Each row is a point on a landscape with many peaks, with its height.
A climber steps from a point to the highest of its 2 nearest points, and stops where none of them is higher. Distance is the straight distance between rows; heights are no part of it.
vipa (h 741): 7  1  -2  16  21  -3  1  12  0  -29  9  20  -29  -25  4  -8  -23  16  16  -11  10  23  -1  7  -4  0  -12  -3  -7  18  -5  9  -1  -29  6  -23  5  11
bisu (h 44): -1  23  23  -17  3  -6  12  11  6  11  -13  12  10  -6  -8  -13  -2  12  -23  19  2  -14  -12  -1  17  14  -9  4  25  -19  -1  -14  -13  23  -6  32  -10  -21
resen (h 800): -6  -16  7  -6  -6  -21  -11  -6  26  -9  10  -26  32  0  -5  33  13  -13  -5  -3  -5  -14  9  2  7  20  37  0  8  1  -6  -5  12  0  5  -21  11  2
defi (h 710): -2  -36  -12  -1  21  -12  -15  -2  15  2  5  -17  8  19  9  10  -5  -3  17  -22  -3  4  9  -7  -9  3  20  -9  -11  32  23  11  -2  -14  -18  -34  7  6
Mip (h 663): 7  -20  -5  6  21  4  8  0  6  -13  12  11  -14  -10  1  18  0  -4  3  26  2  11  21  -2  -11  2  9  14  -1  22  -15  26  -3  -15  29  -26  13  22
demub (h 390): 10  13  27  1  -9  17  -15  14  -29  5  -23  -3  10  -5  -12  -6  25  17  -30  4  18  -16  -8  -15  7  10  -11  8  15  11  -17  -3  -6  22  -13  26  -11  -42
Zino (h 520): -5  10  8  3  -19  11  1  11  -29  26  -7  -4  16  15  4  -18  9  -3  -7  -14  9  -9  -13  -19  -17  7  -14  -23  3  -29  7  8  -31  -9  -8  18  -11  -25
mide (h 39): 0  12  2  -20  -15  -16  15  15  -4  3  -15  3  13  0  -5  -9  17  7  -22  10  1  -21  -18  2  5  18  -14  2  15  -23  -3  -4  -26  30  -6  27  3  -17
sobo (h 292): 9  3  -1  13  17  -8  5  2  -12  -5  8  24  -27  -2  -9  -14  -28  9  20  10  -9  31  12  -4  -1  11  1  -18  -13  15  5  5  -25  -27  2  -3  -1  18
naro (h 90): -18  -20  -1  -28  -23  -8  3  7  13  13  -8  5  10  14  25  7  -9  14  -11  13  -12  -10  -7  4  9  15  6  -26  -10  -33  -7  -1  3  16  5  0  -5  20
tez (h 198): -13  -14  9  19  20  3  -3  16  25  7  15  -2  -20  4  7  0  -32  17  23  11  0  8  10  0  -12  -1  18  -7  1  3  -5  -4  11  -18  10  -8  10  16
Gakom (h 745): 10  23  -9  0  -3  -23  -7  -3  4  -29  0  -21  3  -5  -31  -3  23  13  -1  -16  2  -9  -12  13  13  14  -1  -8  0  7  -23  -6  44  40  -8  -5  -8  -31
las (h 790): -14  -14  -20  -15  -21  -2  -16  -7  -20  -7  1  -17  18  16  9  22  22  -29  2  -12  -8  -23  1  2  4  -7  8  -11  -21  -17  6  13  -17  6  -7  -10  13  15
Bili (h 160): -24  -32  -3  -20  -14  -1  -1  -1  14  8  -7  2  10  12  19  5  -15  0  -9  15  -5  -7  10  -4  -18  20  17  -14  -17  -20  -17  20  2  6  14  -16  20  22
lepos (h 747): -10  6  -6  -8  -14  -2  -11  -7  -2  7  -1  -20  15  14  17  13  9  -12  8  -10  -16  -17  6  6  16  5  14  -19  -31  -11  6  -19  -12  8  -19  -7  1  4
Livil (h 698): 0  -19  -23  17  -5  4  -14  -8  -9  -18  21  -20  17  5  -21  34  34  -26  5  11  -12  -21  15  9  0  -15  9  7  -1  12  -4  8  -2  -2  3  -3  6  16
beb (h 730): 9  -16  -19  9  8  -5  -11  -2  4  -24  15  -21  30  15  -6  21  31  -29  3  -5  -14  -8  11  1  5  -11  18  10  5  18  7  12  1  1  -5  -13  4  9
gep (h 440): -1  23  8  8  14  -4  8  -1  12  20  13  13  -23  -6  -7  -5  -25  2  7  34  -2  27  1  17  8  -5  -11  11  18  -7  3  -2  6  0  9  9  -20  -1
karo (h 154): 2  19  30  -5  7  21  -7  4  4  9  3  30  -1  -6  -2  -25  -2  7  -7  0  30  17  -14  2  -16  -27  -27  5  36  -7  5  -17  21  -24  6  23  -19  -18
lup (h 66): -6  10  8  -29  -22  -26  21  11  6  -10  -17  -4  8  0  3  2  22  8  -10  11  1  -31  -14  1  19  15  -1  -4  10  -22  -11  -11  -20  34  -1  11  5  3
fituv (h 527): -4  17  27  1  3  17  2  -10  -12  20  8  24  -12  8  -15  -21  -21  -1  7  11  -7  32  -1  6  -11  -11  -6  -12  18  -5  24  -14  -12  -21  8  13  -13  3
lak (h 278): 6  -1  -1  13  7  -2  10  0  -16  -1  -3  12  -17  1  2  -10  -12  0  17  -5  -10  14  15  -8  -3  8  -2  -9  -22  2  2  8  -31  -22  -6  -4  13  21
tizi (h 672): 13  14  -17  31  10  8  0  -1  -9  -4  2  -13  -3  -10  -9  -3  12  16  1  -2  8  6  -1  11  7  11  -23  16  -3  4  -14  -5  21  4  9  -2  6  -14
sagob (h 322): 12  2  -6  8  -2  -2  15  0  -24  8  -4  7  -2  1  -3  -10  5  -4  -6  3  2  9  1  -2  -1  4  -19  9  -3  -14  1  11  -30  -5  5  12  4  -11
fepat (h 176): -19  -23  1  -4  1  -10  -6  0  14  21  7  0  2  14  11  2  -29  5  7  22  -4  2  15  -3  -10  17  17  -15  -14  -23  -7  8  -3  3  11  -5  7  24
lenun (h 313): -11  4  -4  -35  -12  -16  4  11  10  25  -3  13  2  14  14  -10  -15  8  -8  11  -13  -2  -19  0  11  7  -8  -8  10  -35  5  9  -11  18  3  18  -10  14
sotus (h 662): 11  7  -6  -2  -1  2  -3  -15  -6  -2  -1  -13  10  8  11  10  14  -21  6  -26  -11  2  8  -2  12  -3  11  10  -22  8  17  10  -18  -4  -19  -9  5  -3
dok (h 711): -9  -3  6  18  8  10  -19  6  7  0  3  -2  -17  2  -5  -13  -25  4  32  -41  -11  8  -5  -1  -6  -16  7  -25  -7  19  23  -13  -2  -25  -18  -11  3  12
fekap (h 778): -7  -15  -20  -12  -27  -6  0  -1  -15  -29  3  -5  17  5  -6  17  37  -11  -14  14  -9  -35  -13  13  -3  -7  -3  -4  12  -24  -6  16  -10  14  8  8  6  19
bulu (h 679): -2  -16  6  5  19  4  8  1  11  -9  1  6  -18  -11  5  7  -18  3  9  18  9  10  21  -4  -23  10  29  5  -8  27  -14  25  -1  -24  16  -26  20  22
Lig (h 542): 11  15  5  5  12  -9  12  -9  -14  7  -4  35  -12  -17  3  -2  -13  3  -14  12  20  29  1  -5  -3  -4  -26  25  12  13  -1  12  -21  -19  11  -5  -9  -11
kosu (h 618): 16  -5  -16  20  -3  3  13  -19  -42  -17  -4  22  -2  -11  -11  6  12  -8  -7  -5  7  7  2  -5  -12  -12  -25  17  5  16  5  14  -31  -13  23  4  9  -4
mize (h 142): -14  -27  4  -20  -28  7  -1  -6  17  12  -12  0  -2  2  23  11  -23  -3  -10  7  -14  -11  7  -6  -10  4  13  -19  -37  -14  -9  6  0  9  -6  -8  7  19
pupif (h 694): 9  20  -13  1  -3  -10  -3  0  4  -18  0  -26  8  -10  -10  3  26  -1  -2  -10  3  -4  -6  10  18  9  6  5  1  4  -9  -2  28  21  -11  0  2  -18
gepub (h 695): -8  13  -3  -5  -21  11  -2  -4  -14  17  -10  -7  7  19  15  -2  2  -8  0  -18  -15  -16  -1  -3  4  1  -2  -19  -29  -29  9  -10  -22  -2  -19  6  -1  3
ralos (h 211): -9  5  10  11  18  10  7  17  19  -6  14  17  -24  2  7  -14  -28  12  21  -1  -4  18  2  8  -8  -14  3  -6  11  1  -5  -2  18  -17  11  -2  0  15
Ros (h 447): 0  13  19  -1  4  10  0  3  -16  33  3  6  10  1  -17  -17  -4  1  -9  23  4  10  -18  -16  -10  5  -16  -7  15  -15  9  -2  -23  -2  1  30  -22  -28
rup (h 323): -7  -4  0  -43  -12  -16  20  12  11  8  -11  16  5  4  18  5  -3  6  -17  11  -6  -15  -19  -5  12  11  -4  7  13  -26  -4  15  -17  23  -1  10  4  7
rugoz (h 699): 8  -5  -12  -14  -3  -4  -5  -11  -7  -14  -3  -12  35  25  15  17  29  -20  4  -14  -14  -9  8  -2  18  -4  19  5  -15  7  15  -5  -7  4  -15  -7  0  1
Bimig (h 625): 8  14  -4  -2  -11  2  6  -18  -22  -8  -4  -7  8  -4  -3  10  27  -27  -8  -15  -3  -6  3  -3  0  -15  -2  18  -3  3  13  16  -26  -2  -11  2  9  -11
vene (h 763): -2  -26  -6  -8  5  -14  -9  1  20  -18  10  -26  50  21  -4  26  26  -15  -6  -9  -3  -13  11  -1  2  8  35  3  7  6  1  -11  11  -3  -1  -20  -1  1
Rakad (h 683): 7  -31  -14  0  23  -2  -8  0  20  -5  0  -13  18  21  17  -1  -11  2  13  -27  -3  1  0  -8  -6  -7  15  -12  -15  22  19  -6  12  -2  -23  -23  0  -7
fonen (h 227): -10  10  7  20  12  15  -6  19  11  -1  12  5  -22  5  1  -20  -16  8  28  -15  -13  8  -2  7  -11  -15  3  -10  9  -2  8  -21  13  -20  -1  2  8  13
Tutez (h 260): 5  7  11  17  -8  19  4  -2  -17  14  0  9  -8  9  -1  -18  -13  7  14  -15  -16  9  6  -4  -12  3  -2  -22  -20  -7  16  -7  -32  -29  -13  4  5  9
defu (h 97): -4  26  23  -11  7  15  5  10  11  8  -9  19  -1  -7  -5  -21  -11  10  -16  18  7  4  -15  12  8  -10  -13  15  43  -11  3  -18  22  1  -5  31  -17  -18
vimab (h 365): -11  9  -4  -30  -9  -18  1  1  9  34  9  7  -13  8  0  -7  -28  -6  3  12  -12  16  -13  -3  3  5  -10  -6  6  -29  7  24  -13  9  1  7  -9  14
Bas (h 234): 0  -12  2  2  5  6  0  -6  5  -2  8  -13  -4  -1  8  12  0  -7  7  1  -4  -3  17  -5  -6  5  19  3  -15  2  -5  13  -7  -9  0  -22  21  20
Pazud (h 511): -1  18  -7  4  -15  -10  3  9  -19  3  0  -13  8  8  1  -10  24  2  -4  12  -5  -18  1  9  10  21  -7  -4  -9  -24  -11  -6  -8  19  -5  18  3  -6
gog (h 676): 9  -13  -23  -1  31  -6  2  7  7  -18  2  -16  32  14  8  -6  9  -9  13  -25  0  -5  -6  -10  4  -3  15  -3  -12  8  13  -5  14  6  -17  -15  0  -13
Pab (h 407): -6  19  4  -13  7  -11  6  -8  3  28  10  13  -31  -5  -12  0  -32  -8  3  26  -6  22  -4  2  1  0  -6  6  2  -8  2  16  -14  5  7  5  -15  11
fero (h 749): -12  23  -7  27  15  4  -4  9  10  -13  14  -11  -9  -14  -22  -15  5  12  9  -7  2  -10  -14  11  -3  -4  -11  -4  -5  -10  -17  -15  46  23  -3  14  -6  -25
Sar (h 127): -10  -22  9  -18  -25  10  1  -13  23  13  -19  9  -10  2  22  16  -27  -9  -8  -1  -12  -4  8  -10  -14  -5  12  -11  -41  18  -5  11  -2  1  -16  -5  -3  12
puvi (h 589): -6  -11  -6  5  7  -12  10  1  8  4  18  -3  2  -2  5  14  11  3  2  34  -2  -2  8  5  8  16  6  1  -2  -21  -16  5  -2  16  14  3  10  7
Fonag (h 678): -25  -20  7  5  1  12  -22  12  21  4  -3  -1  -29  12  1  -12  -28  2  29  -31  -15  0  -2  -10  -20  -19  8  -19  -3  30  16  -20  13  -15  -11  -7  3  21
gor (h 409): 1  2  11  3  3  9  -4  11  -27  25  -6  8  16  1  -17  -8  3  1  -17  6  18  6  -21  -27  -4  10  -21  1  15  -7  -4  12  -28  11  3  27  -19  -37
sepov (h 267): 6  -16  -23  -13  -12  -11  8  -2  -22  -5  3  16  -7  11  3  -1  8  -8  4  -4  -7  3  0  -8  -19  -9  -8  -1  -7  -9  -2  38  -31  -12  12  -2  19  22
merab (h 708): 10  24  -4  30  8  11  -5  15  -1  -2  6  -14  -4  -13  -12  -22  0  14  9  -4  2  0  -9  15  -2  2  -14  0  -3  -5  -5  -14  25  2  -3  8  -2  -15
puv (h 244): 5  13  11  20  4  18  1  6  -3  15  7  5  -9  8  -3  -19  -16  7  18  -4  -15  13  5  4  -8  -5  3  -16  -6  -6  14  -21  -9  -22  -8  12  9  15
palo (h 757): 17  -13  -29  14  19  -7  -15  1  -4  -22  11  -21  22  17  -8  10  30  -23  18  -20  -6  2  0  5  6  -9  8  7  -3  26  11  8  1  -6  -10  -14  10  -7
daguv (h 658): 4  30  19  -2  -16  9  9  -1  4  15  -13  -14  5  -7  7  -11  6  7  -15  -7  -4  -16  1  -1  13  -1  5  0  4  -13  9  -17  1  5  -23  20  -7  -16
bizam (h 325): 9  11  -13  14  10  -8  -3  4  -20  21  20  7  -14  7  -23  -10  -13  -3  12  18  -10  24  6  7  1  13  -20  -12  -10  -11  6  -5  -19  -8  11  6  -5  -2
Zoru (h 579): -14  -30  7  -6  -20  -7  -16  -3  45  7  1  -6  15  14  12  22  -25  0  -4  -9  -11  -5  6  6  -2  -1  31  -18  -6  10  2  -36  29  9  -13  -5  -8  -13
Vib (h 308): 2  -3  -15  15  17  -13  1  8  -7  11  23  8  -15  7  -6  -3  -17  3  21  28  -8  24  13  1  -1  13  -4  -11  -15  4  -4  5  -18  -11  14  -4  5  16
pap (h 657): 11  6  -14  -13  -2  -12  -3  -4  1  -22  -2  -23  30  10  3  5  31  -13  3  -7  -6  -4  1  2  21  2  20  6  -1  7  5  -1  11  15  -16  -2  -3  -9
sunot (h 643): -26  -29  4  -5  -5  11  -22  12  39  7  3  0  -17  20  6  -2  -28  -7  17  -28  -12  5  1  -5  -16  -24  11  -10  -5  23  12  -28  27  -1  -7  -5  -2  -2
dunu (h 636): -5  3  -7  -11  -22  3  2  7  -13  19  -8  8  7  18  18  -8  -5  1  -2  -19  -9  -6  -8  -6  -8  6  -13  -16  -15  -36  7  16  -26  -7  -6  7  2  2
Ligo (h 250): 17  10  -20  31  2  12  -8  -17  -39  2  -15  -6  5  -9  -15  -11  16  10  -10  -8  25  4  10  -4  3  2  -27  18  7  19  -3  1  9  -3  26  -1  9  -13
lenu (h 738): -10  -4  -16  -7  -10  -4  -16  -7  -12  -2  1  -20  35  30  11  22  20  -18  4  -2  -10  -15  10  3  18  -1  19  -18  -30  -1  12  -8  -11  8  -13  -11  6  0
rivog (h 841): -4  -2  10  -12  -12  -19  2  -3  18  -17  5  -28  22  -4  -1  26  28  -7  -2  3  1  -13  5  4  20  12  29  -2  2  -2  -9  -11  9  17  1  -9  2  5
med (h 639): 11  5  -18  17  4  7  11  -2  -4  -14  4  -8  -10  -14  2  11  18  7  1  8  1  7  4  2  10  1  -17  29  -2  6  -10  10  7  4  14  -5  11  -1
pir (h 642): -1  15  21  1  15  14  0  3  3  -10  6  42  -21  -11  1  -28  -18  0  6  -16  19  23  -10  13  -22  -17  -22  -1  20  -7  3  -10  13  -33  11  2  -14  8
zazot (h 352): 6  5  9  5  -6  6  -13  8  -36  6  -25  3  10  0  -22  -2  18  23  -32  10  17  -20  1  -12  10  15  -18  16  13  14  -24  0  -6  34  4  22  0  -33
per (h 870): -9  -3  -20  -19  -30  -7  -8  -1  -24  -21  -4  -20  20  9  3  15  36  -21  -7  -3  -8  -34  -13  10  3  -10  1  -11  -5  -21  -1  11  -15  17  -1  6  9  10
kude (h 246): -5  -23  -7  -9  -8  3  1  -4  -9  -3  2  -1  -1  6  11  6  7  -13  4  2  -9  -7  14  -10  -13  -3  7  -2  -19  -10  -6  26  -20  -2  7  -14  25  23
kogum (h 91): -6  4  10  -34  -27  -15  16  -6  14  -4  -19  -10  6  -6  11  19  21  -2  -10  1  0  -28  -5  -3  26  8  12  -6  -2  -14  0  -19  -9  31  -9  -3  -4  12
fava (h 114): 0  -26  8  -13  -4  10  -9  -14  33  7  -18  2  -1  6  18  17  -30  -8  3  -6  -10  4  13  -7  -11  -8  26  -4  -26  37  8  7  14  -3  -16  -17  -5  6
nozu (h 215): 19  13  -4  29  17  9  -6  2  -18  -9  1  14  -8  -22  -11  -27  -14  11  4  -14  28  19  -9  5  -10  3  -36  -3  -2  9  -1  -17  17  -22  17  -8  -14  -9
mina (h 552): -3  14  0  14  -2  -6  9  3  3  3  11  -11  1  -3  3  0  17  14  3  21  -6  -7  1  12  19  17  2  3  -3  -16  -16  -10  9  13  -2  17  0  -4
zek (h 465): 6  18  0  2  -24  1  -4  4  -39  8  -11  -17  12  7  -6  -11  29  -4  -15  2  9  -26  0  2  -2  17  -10  3  -7  -12  -8  -3  -15  16  -10  21  -3  -30
roge (h 768): -4  -1  -6  14  26  -3  -6  7  9  -25  17  11  -32  -34  -5  -8  -15  3  22  -22  19  5  -7  5  -13  -5  -9  -8  -14  13  -2  -2  2  -17  -5  -29  2  7
zifam (h 691): 1  -26  -25  -6  -18  -9  1  0  -7  -16  7  1  15  3  -6  15  25  -7  -8  31  -9  -23  -12  12  -2  -6  -13  5  24  -20  -9  27  -2  12  24  10  2  17
fes (h 468): 0  2  15  -37  -4  1  18  -11  29  -3  -9  -5  -8  -20  20  22  -3  -5  -17  -3  2  -8  -1  -1  25  -11  16  16  9  6  -3  4  22  6  -12  -12  -5  7
pogos (h 700): 9  15  8  11  17  0  2  5  -2  -20  8  38  -25  -20  0  -19  -26  13  8  -9  15  30  -2  11  -10  -5  -20  -2  3  8  0  -1  3  -37  7  -5  -17  10
Kezer (h 649): 18  -9  -22  21  1  6  12  -15  -28  -15  2  11  -10  -8  -12  16  19  -11  3  4  -8  3  11  -3  -8  -14  -19  19  -5  14  -1  15  -21  -9  16  -8  15  15
fuf (h 188): -22  -16  8  6  15  0  -4  7  20  20  6  7  -11  20  4  -4  -41  12  17  29  -5  7  19  -4  -17  10  26  -19  -13  -2  -3  -1  -1  -11  15  -2  4  26
Gole (h 196): 13  17  8  28  14  19  -9  6  -17  4  9  9  -1  -8  -19  -33  -13  11  8  4  8  27  -12  9  -14  -5  -29  -10  13  3  4  -21  22  -18  20  6  -19  -14
Rutul (h 732): -7  -29  0  2  12  -13  -19  -6  16  -3  -3  -16  -14  -4  1  5  -12  -4  23  -18  5  7  10  -10  -17  8  25  -11  -13  43  10  15  -4  -26  -10  -34  12  13
fetu (h 580): 11  -2  -12  10  8  -6  12  -18  -32  0  -8  28  0  -12  -11  9  3  -2  -16  11  16  19  -1  -11  -5  -6  -30  30  11  13  4  10  -28  -7  26  0  -1  -13
rozuz (h 526): -15  -18  2  -20  12  -7  3  -5  44  -13  3  -9  2  -8  10  19  -30  -12  -5  -12  13  -10  -2  1  3  -10  33  -6  3  0  -1  -8  45  13  -4  -16  -6  -7
bil (h 508): 6  16  7  1  22  -2  16  1  4  -1  2  26  -21  -15  11  -9  -18  11  -11  16  10  27  0  9  6  -10  -15  24  9  4  -9  9  -1  -14  2  -4  -14  -4
zolef (h 593): 15  9  -2  8  0  1  4  -17  -15  -16  -5  1  2  -17  -2  11  23  -19  -7  -24  6  11  0  -1  2  -18  -17  29  4  19  7  17  -14  -13  -9  -13  5  -10
fizut (h 427): 14  20  15  -1  -19  5  -12  3  -34  1  -20  -20  10  -5  -10  -8  28  -1  -22  -7  11  -17  3  -9  7  9  1  11  4  8  -7  -2  -9  19  -19  21  -8  -40
lurev (h 702): 2  18  3  -2  -17  1  2  -4  3  4  -3  -20  6  1  13  6  6  -3  -3  -10  -8  -13  1  3  23  -2  14  2  -10  -9  9  -14  0  10  -22  6  -3  -3
zalu (h 573): 1  4  -1  -5  -20  0  -2  9  -17  30  -2  7  13  21  2  -18  -9  -1  -2  -14  -2  6  -16  -9  -17  10  -12  -22  5  -34  15  17  -33  -17  -2  15  -12  -11
lona (h 472): 2  28  4  -4  17  -5  12  -2  18  5  4  17  -19  -10  1  -4  -24  14  -6  26  14  23  -4  20  13  -11  -20  25  26  -3  -7  0  18  1  7  9  -23  -7
zaveb (h 177): 11  23  17  15  9  20  -7  2  -4  5  1  8  2  -15  -10  -33  -3  15  -6  6  18  13  -14  7  -15  -12  -28  5  24  -7  -2  -14  25  -7  6  14  -18  -14
tugi (h 650): -17  -23  9  15  2  3  -19  10  28  11  -3  -3  -23  5  9  -1  -32  12  21  -13  -3  -2  6  -9  -24  -9  23  -13  -6  22  1  -14  15  -18  -1  -12  8  20
rarak (h 571): -5  19  11  -6  -4  13  9  6  23  4  -3  -2  -14  -9  14  -4  -16  4  2  -10  -1  -7  -3  8  17  -17  10  2  12  -9  3  -16  31  3  -9  10  -1  7
Pinov (h 277): 12  8  -21  17  5  7  -2  -21  -36  1  -24  5  9  1  -22  -4  16  17  -20  5  17  -13  8  -7  6  2  -18  27  22  18  -4  8  9  19  29  12  9  -11
lide (h 405): 5  4  3  -15  -2  1  21  -6  5  -11  -2  -6  -7  -16  12  13  26  -2  -15  12  -1  -8  1  -2  13  -4  1  29  11  -2  -6  10  -6  16  -8  1  8  1
mez (h 609): -21  -20  7  -3  -11  3  -22  9  39  8  9  -6  3  20  14  4  -19  3  5  -22  -16  -7  0  2  -4  -16  23  -15  -2  15  12  -41  37  11  -8  -1  -7  -7
Tofin (h 696): -12  -23  10  4  9  -1  -1  0  10  4  -18  4  -20  -4  11  -3  -32  11  16  11  4  6  18  -14  -22  12  27  -8  -20  26  -6  12  -5  -19  8  -17  12  30
bufa (h 351): 13  11  -4  20  6  -5  -2  -3  -34  24  3  7  -2  -2  -17  -13  1  -2  -3  13  3  20  0  -7  -1  11  -31  4  -1  2  4  -2  -23  -2  18  10  -11  -17
Muzo (h 675): 8  -16  -20  22  -2  5  -5  -11  -17  -16  17  -8  -4  -4  -14  24  30  -20  10  8  -4  -13  13  3  -6  -17  -1  9  -6  13  -6  12  -15  -13  8  -8  17  21
sazi (h 787): -3  10  8  -9  -20  -24  7  -3  2  -24  2  -22  11  0  -8  19  46  1  -3  11  1  -24  -1  7  25  17  10  -3  -2  -7  -17  -10  5  25  -1  4  4  7
poda (h 500): 0  -1  2  -23  6  -1  11  -5  40  -14  1  -8  -4  -21  14  15  -12  -9  -4  -7  15  -4  -4  4  15  -13  21  3  5  -4  -3  2  40  13  -10  -15  -3  4
tupiz (h 69): 1  22  21  -14  1  2  18  6  17  3  -16  12  -4  -14  4  -7  -1  16  -23  9  7  -10  -5  6  23  -2  -4  17  29  -12  -2  -13  6  6  -15  28  -8  -12
Fimod (h 104): 3  -19  4  -18  9  5  2  -14  36  -1  -4  -6  9  2  17  20  -17  -11  -4  -14  0  3  7  -1  1  -5  25  2  -9  22  4  12  25  2  -13  -31  0  2
dazug (h 372): -5  -3  4  -33  -3  -4  24  -1  5  -2  -8  9  -4  -9  11  12  12  -3  -23  12  -8  -18  -7  -9  6  -1  0  25  12  -13  -6  15  -18  21  -3  3  9  9
buze (h 585): -2  16  29  1  8  18  -5  -2  -3  -3  6  34  -16  3  -8  -29  -18  -1  10  -6  5  39  -5  4  -18  -15  -13  -12  27  5  15  -18  9  -37  12  8  -6  5
vez (h 128): -5  26  30  -14  6  21  3  -1  3  17  6  27  -4  4  -3  -21  -10  1  -5  9  4  24  -9  13  -4  -22  -12  10  43  -8  12  -20  20  -15  10  21  -11  -10
Debir (h 641): 14  -8  -10  12  13  9  11  -1  5  -21  11  2  -9  -17  5  17  15  0  1  12  1  8  11  4  -4  -9  -9  32  3  15  -14  17  7  -5  23  -18  10  13
tudi (h 116): -18  -11  7  -28  -32  -5  10  -2  14  8  -10  -6  6  0  26  15  2  6  -13  4  -5  -24  -2  1  12  10  11  -18  -20  -27  -9  -14  -2  22  -4  -3  -5  14
revup (h 296): 7  -8  -16  -6  -4  -1  19  -5  -19  -4  0  14  -3  1  -2  4  11  -11  -9  10  -4  -1  -5  -6  -10  -10  -16  21  4  -9  -6  25  -30  3  7  6  9  0
sifaz (h 436): 1  9  12  -22  1  -2  22  -1  25  -19  -6  -8  -10  -25  10  19  13  4  -16  10  9  -4  2  -1  20  -2  10  26  14  -4  -11  5  18  14  -8  -6  2  7
letuv (h 376): 8  2  1  15  5  2  -12  0  -37  28  -4  5  5  -2  -22  -9  3  0  -14  14  18  15  -12  -28  0  9  -30  0  4  10  -2  5  -22  6  16  15  -22  -26
gifo (h 624): 3  -21  -17  0  -3  -11  13  -2  -9  -7  12  1  4  -2  -5  15  22  -6  -2  29  -10  -6  6  2  2  10  -9  15  1  -15  -12  16  -4  18  20  1  9  13
Vede (h 551): -19  -33  3  -11  1  -14  -6  -7  45  -4  3  -1  10  8  3  17  -30  -1  -1  -15  5  -8  -2  0  -4  -4  35  -13  2  5  7  -23  44  11  -4  -11  -1  -18
Div (h 796): 2  24  -8  20  -3  -10  -11  9  0  -13  6  -24  -2  -8  -27  -9  14  22  7  -9  -3  -16  -7  12  5  16  -1  -10  -3  -6  -27  -13  49  31  -6  13  -3  -27
Sedo (h 613): 4  28  11  4  -4  18  8  6  11  8  -6  -8  -6  -10  2  -15  -2  6  -5  -11  -7  -7  -6  13  11  -9  2  0  13  -17  5  -17  16  -1  -10  23  -5  -5
laviv (h 484): 2  15  22  -1  4  7  -2  -7  -18  27  12  10  -2  -2  -24  -19  -13  -6  1  17  -3  26  -9  -3  -8  -1  -14  -10  14  -8  17  -4  -22  -15  5  20  -23  -14
Feg (h 716): 5  -29  -20  -2  24  -6  -3  6  16  -28  9  -23  40  21  2  8  24  -4  1  -20  1  -12  -2  -10  2  10  23  -1  -1  8  5  -7  19  3  -13  -16  5  -9
kenez (h 310): 14  9  -7  12  -12  6  -8  -14  -39  -1  -27  -9  4  -1  -21  -4  28  23  -25  1  14  -24  7  1  6  11  -13  25  20  20  -12  1  15  34  14  16  6  -22
Favi (h 740): 0  -7  -8  15  24  -11  -17  10  4  -13  8  -1  -25  -15  -7  -13  -16  -1  26  -34  4  10  -9  -1  -3  -11  1  -20  -12  21  13  1  -4  -21  -20  -25  3  8
muvur (h 714): -6  -23  8  6  1  6  -11  -1  11  2  -16  -4  -15  -6  7  5  -26  4  18  -14  -3  2  19  -11  -15  8  28  -8  -27  33  8  8  -9  -21  -9  -22  14  24
gaku (h 230): 23  9  -7  36  11  10  -11  -2  -36  3  -8  3  0  -15  -12  -21  2  12  0  -8  23  20  2  -2  1  12  -36  2  -5  18  -1  -8  9  -17  20  -2  -8  -16

For each start below, name the point where the climber stops.
tez: roge
zek: per
lenun: palo
defu: per
fetu: palo
bizam: roge
kude: roge

Call two points neighbours if one is among the 2 nearest of the other. Go from one point of each pair to the other, from neighbour to neighbour, staying as high as possible. Name the lowest point that can't be avoided.
Div and per: pap
Fonag and rivog: poda
per and Rutul: med
per and lepos: lenu
rivog and Rutul: gog
